Each row is a point on a landscape with many peaks, with its height.
From any point a climber steps to the highest of the 5 points nearest to it. It stops when none of these is higher. Distance is the straight distance between rows; heights are no part of it.
bur (h 37.2): [179 150  40  82 150  98 179  46 155 162 138 154 118 148 138 193 123 167
 110 117]
Tora (h 37.1): [141 141 210 135 110 106 124 130 162  71 192 142 146  95 178 124 134 148
 148 157]
Rame (h 27.2): [ 70 104 155 116 134 157 105 133 144 139 115 134 140  88  34 110 141  88
 120 115]
bemis (h 24.7): [152 142 100 106 121 124 132 139 173 123 130 146 135 161 143 140 135 127
 138 100]
pipat (h 43.1): [101 188  49 102 108 150 150  85  97 172 102 103  80 188 134 150 136  86
  88 132]
Fer (h 31.7): [141 138 214 141 123 114 127 115 145  79 183 143 134  96 188 126 132 165
 148 160]
gumo (h 38.8): [179 136  76 111 159  90 163  81 100 149 126 164 119 142 156 186 123 177
 125 144]
kas (h 28.6): [116 193  42  93 114 140 147  86 111 159 104 121  95 184 136 159 139 119
  90 134]
dovos (h 19.2): [136 132 217 159 127 116 120 149 117  72 179 112 144  90 155  98 118 147
 142 145]
vune (h 43.6): [ 79 153  77 124 109 166 134 108 120 177  83 103  71 178 128 130 127  79
 105 118]
bof (h 54.0): [135 132 169 135 124 114 125 159 154  82 183 124 159 109 131 107 116 128
 149 129]
pab (h 32.9): [103 149  83  99 104 167 123 127 173 152 111 119 102 181 113 130 129  93
 120  91]
gad (h 29.3): [111 132 110 106 111 157 118 146 181 137 118 124 124 150  95 122 124 103
 127  96]
Nubaf (h 43.2): [126 119 134 118 115 136 116 163 176 100 151 118 154 124  93 109 118 112
 141  99]
sonuv (h 5.4): [123 119  81 133 122 147 123 139   5 178  69 106  90 159 154 124 130 154
  85 165]
Gir (h 64.4): [ 61 178  52 133 120 149 164  74  76 185 114  83  56 168 136 168 127  34
  97 134]
Duga (h 43.0): [111 114 126  97 110 119 136 134 199 107 160 114 166  70  40 101 118  76
 143  96]
dodad (h 5.3): [154 141  80 127 132 120 139 124 105 140  95 137 126 163 161 143 138 162
 124 129]
riku (h 44.2): [143 135 123 100 101 111 136 154 210  92 186 132 163 114 101 126 120 100
 155 101]
dem (h 31.6): [157 126 162 152 142 109 133 131 134 100 148 148 131 129 190 135 129 159
 152 143]
Fenog (h 46.0): [148 144 138  97  88  93 139 141 214  74 202 123 174  80  97 113 126  84
 157 110]
muzek (h 17.6): [157 120 129 155 141 116 126 149  98 126 111 141 133 147 178 123 131 158
 142 140]
vuvi (h 12.3): [144 104 125 159 149 127 117 160  67 138 101 121 131 142 174 103 126 155
 132 142]
Lon (h 31.5): [ 82  93 174 152 152 145 101 137 116 129 111 125 152  69  35 106 134 106
 116 119]
Komo (h 46.6): [134 120 132 129 123 129 123 164 161 111 142 122 144 140 130 121 121 126
 142 108]
pumub (h 34.4): [ 63 110 131 126 123 180 107 123 126 171  83 119  84 144  93 124 135  84
 115 112]
Dof (h 25.0): [ 87 105 164 140 145 133 105 127 132 122 118 124 163  54  22 105 135 100
 122 117]
mem (h 44.9): [134 143 184 137 101 100 130 134 155  65 194  97 168  61 106  92 114 106
 134 137]
Pofe (h 22.5): [119 104 156 148 141 141 109 167 117 121 131 114 142 125 123  98 111 135
 135 111]
rogen (h 40.1): [142 121 171 149 130 115 120 157 134  92 159 129 145 122 168 116 126 152
 147 134]
moroz (h 53.7): [122  90 168 168 151 142 103 173  85 128 113 110 136 125 139  93 118 143
 126 122]
zek (h 32.3): [181 115 130 137 153  90 159  98 119 131 136 156 116 132 191 156 128 176
 154 153]
sir (h 3.7): [108  91 200 175 156 127 106 147  99 112 138 104 161  56  64  96 117 118
 119 123]
kug (h 12.9): [120 156  68 115 117 146 136 115  94 163  83 115  95 179 140 134 128 124
  98 136]
zevo (h 44.1): [147 156 198 118  87  93 128 119 174  56 215 129 154  72 143 117 130 130
 148 155]
Gon (h 30.9): [162 118 145 159 149 102 133 143  80 124 121 146 133 138 200 125 134 172
 146 163]
gibu (h 64.1): [ 80  95 190 164 156 147  89 137  91 128 101 128 164  52  33 114 148 110
 106 123]
goped (h 42.3): [161 132 133 142 141 108 135 136 147 114 137 151 137 147 177 144 132 151
 154 128]
nomo (h 60.1): [167 136 117 122 131  98 148 117 171 120 143 162 138 142 175 160 135 149
 162 126]
tuz (h 22.2): [170 136  91 124 148 100 150 109 115 138 113 157 124 151 168 159 134 166
 131 138]
sutip (h 38.9): [151 137 144 119 116 107 132 152 188  92 171 150 153 132 144 137 132 129
 157 118]
fupev (h 13.0): [154 171  49  94 134 127 147  92 118 151 106 147 118 176 143 164 143 149
 108 130]
ganed (h 30.2): [155 122  98 142 145 117 129 142  54 143  92 137 119 148 174 131 134 170
 120 155]
mek (h 14.0): [140 122  87 136 132 131 123 144  21 163  74 118 109 155 156 123 135 164
 101 165]
ges (h 31.8): [ 87 113 113 126 125 169 106 137 109 166  78 113  97 156 116 112 124 105
 110 112]
Giti (h 37.0): [113 109 171 144 130 115 124 137 146 103 149 105 167  58  58  98 109 100
 133 115]
bor (h 28.3): [133 131 104 133 128 132 116 155 141 136 117 128 125 156 142 125 132 137
 132 113]
Gubug (h 25.4): [166 122 171 144 137  94 145 105 140 107 154 160 124 119 204 146 131 166
 158 155]
Med (h 34.3): [122 130 108 113 117 148 121 154 169 126 129 120 129 154 112 122 119 115
 129  96]
nufal (h 23.6): [ 79  84 148 149 142 174  94 149  82 173  81 116 101 130 110 113 127 120
 108 122]
Kana (h 12.5): [119 104 209 179 140 124 113 156 102  85 161  92 154  84 116  91 113 129
 131 134]
lefog (h 47.2): [144 140 161 114  98  96 133 143 193  68 201 116 174  79 103 105 124 100
 151 126]
gesod (h 52.4): [113 116 152 134 131 129 116 158 152 107 148 114 154  99  87 105 111 113
 137 109]
tuke (h 20.4): [ 68 123 141 107 129 148 105 106 159 135 103 145 150  64   6 111 163  64
 122 115]
tedir (h 4.1): [158 143  63 114 139 118 141 103  79 152  97 147 114 165 153 158 135 163
 110 143]
Luk (h 45.0): [124 118 137 113 111 115 128 150 188  98 173 119 169  85  73 107 116  97
 144 104]
fite (h 32.5): [ 62 110 136 102 119 177 107 123 163 157 107 134 103 123  52 130 138  73
 118 103]
Vovul (h 35.8): [ 51 122 131 115 119 183 109 110 137 168  92 131  86 137  76 130 142  60
 116 111]
Zam (h 26.6): [105 115 117 121 120 157 110 148 150 143 104 120 119 147 101 110 116 112
 123 100]
Gif (h 5.0): [122 151  66 114 120 140 130 121  46 171  86 110  97 171 143 139 137 141
  89 153]
liga (h 29.1): [151 153  83  96 110 135 135 132 195 123 136 148 136 164 135 145 136 116
 139  95]
lop (h 30.7): [138 157 230 135  92 103 112 105 149  53 207 124 143  61 160 115 135 156
 125 175]
bitu (h 9.0): [103  83 188 175 161 148  99 166  92 125 124 105 150  85  94  94 113 131
 122 123]
reb (h 41.0): [ 51 151  95 128 109 177 132  92 130 178  90 110  65 166 110 149 133  38
 110 114]
reni (h 21.3): [130 111 132 150 138 138 114 162 101 131 111 119 133 146 151 102 122 141
 129 122]
Ziluk (h 31.0): [171 128 140 140 142  97 149 111 132 123 142 157 126 133 191 150 133 164
 154 146]
zoki (h 15.6): [132 122  91 134 127 137 123 144  79 154  80 119 113 162 150 121 135 144
 118 135]
katez (h 48.4): [137 139 169 125 103  99 127 147 173  74 197 116 169  86 110 108 114 107
 150 128]
Zirub (h 11.7): [ 88  82 184 157 156 158  98 160 100 136 111 115 147  91  77 102 121 122
 119 117]
buvu (h 34.1): [161 136 169 133 120  99 141 127 175  87 175 153 143 119 177 141 132 140
 161 137]
Raz (h 16.4): [161 131  84 127 145 117 138 125  52 149  95 135 115 159 162 147 137 171
 108 158]
Liv (h 34.8): [178 154  53  95 138 104 169  75 172 143 131 162 125 150 147 181 135 153
 133 112]
kodas (h 14.1): [131  96 126 154 144 141 111 167  67 153  86 111 121 148 164  98 127 151
 120 142]
liru (h 30.8): [153 134 179 141 129 107 129 129 147  88 171 147 142 115 190 133 132 153
 157 145]
nemat (h 29.5): [ 66  93 151 130 140 172  99 145 120 160  96 126 114 123  73 114 130 106
 115 115]
Gigib (h 29.0): [ 63 107 144 109 127 167 103 132 153 150 104 133 121 113  44 120 133  79
 117 107]
luro (h 40.7): [125 120 184 147 125 109 122 146 141  75 177  98 164  75  90  95 110 110
 138 123]
robef (h 37.9): [ 90 104 147 117 130 142 114 146 156 122 133 115 149  96  51 107 121 100
 127 102]
Rad (h 39.5): [179 124 109 136 151  97 149 116  98 131 114 155 125 141 183 150 134 174
 140 158]
ruvis (h 27.9): [161 177  35  80 135 122 159  70 155 152 122 156 117 162 139 177 139 147
 107 117]
magu (h 40.5): [173 145  90 107 126 107 151 112 204 120 149 161 138 148 158 169 142 141
 153 100]
nobol (h 31.9): [171 124  91 129 146 101 140 114  78 139 103 149 121 151 167 155 134 171
 132 151]
Bipem (h 27.7): [131 143  87  99 110 147 128 141 183 133 125 128 122 168 122 135 129 118
 135  95]
zel (h 23.0): [160 139  87 125 131 115 137 126 150 130 118 150 132 161 162 144 140 149
 139 118]
reker (h 31.1): [195  96 136 128 160  78 177  76  70 148 141 138 104 121 182 176 106 198
 139 183]
ruku (h 13.2): [135 158  68 107 118 141 130 116 127 148 101 132 113 174 138 137 136 129
 117 118]
fofa (h 17.4): [143 123 117 140 131 128 124 156 121 127 115 139 135 156 158 114 127 144
 137 122]
lurus (h 22.1): [ 97  88 125 158 128 160 110 155  49 179  65 108 104 143 141  95 128 133
 104 139]
ruzer (h 70.9): [178 140  60 103 152 100 169  76 121 151 120 152 119 153 153 183 125 171
 119 136]
sifas (h 38.7): [180 142  79 115 138 103 159  95 172 132 129 165 131 157 165 170 135 152
 148 112]
libe (h 54.6): [ 88 169  67 112 112 149 144 105  37 177  92  91  68 170 136 149 127  99
  80 162]
noro (h 41.6): [ 83 124  99 134 114 160 122 122  55 190  62  99  74 159 135 116 131 109
  96 146]
ril (h 32.4): [ 83 115 123 119 120 174 111 128 148 157 100 121 100 147  87 113 128  92
 117 104]
nanik (h 2.2): [138 161  57 102 124 133 138 110  94 154  93 129 102 176 145 150 140 140
 104 136]
Zezo (h 26.4): [100 101 118 144 128 157 107 155  89 167  76 112 107 148 133 106 120 129
 110 126]
Firan (h 30.6): [190 116 123 132 152  82 171  75 125 132 139 157 114 129 191 170 118 177
 154 156]
vugir (h 23.3): [141 168  59 100 110 141 137 118 167 144 108 136 114 181 132 146 138 121
 119 101]
sobof (h 8.9): [126 175  47  91 126 135 139  95  74 162  99 126  95 180 135 160 142 135
  85 148]
fanog (h 9.3): [137 175 231 140  66 105  99  90 143  36 191 102 146  33 137 103 136 166
  97 179]
deto (h 31.3): [ 80 117 127  97 122 138 114 115 181 137 120 132 154  66  12 108 141  66
 133 100]
mabe (h 31.2): [138 115 152 149 130 131 119 162 131 110 132 124 145 136 143 109 120 140
 139 120]
safi (h 31.4): [121 124 199 159 125 115 125 150 123  86 166  98 161  74  98  94 110 123
 131 128]
beze (h 41.7): [184 129  65  96 158  90 178  59 131 151 134 157 122 139 153 198 105 176
 124 133]
Talu (h 47.9): [138 146 182 128 101 101 125 140 167  66 198 125 159  89 136 115 127 120
 150 141]
mota (h 33.4): [132 150 224 157 105 104 122 128 127  55 191  89 156  62 127  94 120 136
 130 155]
Fep (h 20.3): [102 104 140 134 134 154 106 159 125 141 110 114 120 136 108 111 122 122
 126 108]
lilu (h 22.0): [165 122 189 151 139  97 148  98 127 105 155 153 117 117 216 142 133 177
 159 165]
tud (h 62.6): [177 110 117 142 156  94 149 118  62 140 111 153 119 140 185 151 133 180
 134 168]
Vibo (h 29.6): [100 113 119 102 115 153 116 145 180 129 133 125 136 122  60 114 119  94
 129  94]
Noni (h 19.9): [109  89 180 162 147 142 106 162 111 118 133 108 150  96  97  95 107 121
 131 120]
zape (h 39.3): [ 74 138  99 111 104 186 126 110 160 163  95 109  82 168 100 133 131  71
 109 102]
fatib (h 35.7): [107  95 167 147 143 140 103 163 136 113 137 111 148 100  81  95 107 116
 129 109]
fisep (h 39.1): [181 108 138 141 159  82 164  91  93 133 135 151 113 128 201 155 121 188
 148 168]
bupe (h 18.5): [147 111 171 166 144 121 120 164  89 119 128 123 140 129 180 106 125 156
 143 134]
Fenod (h 71.1): [129 115 163 143 131 125 117 162 143  98 159 117 153 109 116 108 116 122
 139 111]
bimu (h 23.2): [ 54 128 134  97 122 160 112 112 168 153 113 148 121  97  16 128 155  49
 124 117]
vova (h 41.9): [159 140 140 106 100 105 129 143 206  84 190 148 161 126 136 144 128 114
 166 117]
Zeges (h 46.3): [ 79 148  86 126 104 159 131 103  78 187  73  98  76 168 132 129 130  81
 101 137]

Call two points neighbours if one is among the 5 nearest of the other. Go from one point of each pair to the other, from neighbour to neighbour, staying as high as possible. Name the lowest point that can't be avoided.
Fenod and tud: dem
Fenod and libe: pab
gibu and libe: Rame
moroz and ruzer: Pofe

For each start below, name the point where the climber stops.
Fer: Fenod
tuke: Fenod
nufal: libe
Gigib: libe
Zezo: libe
vova: Fenod
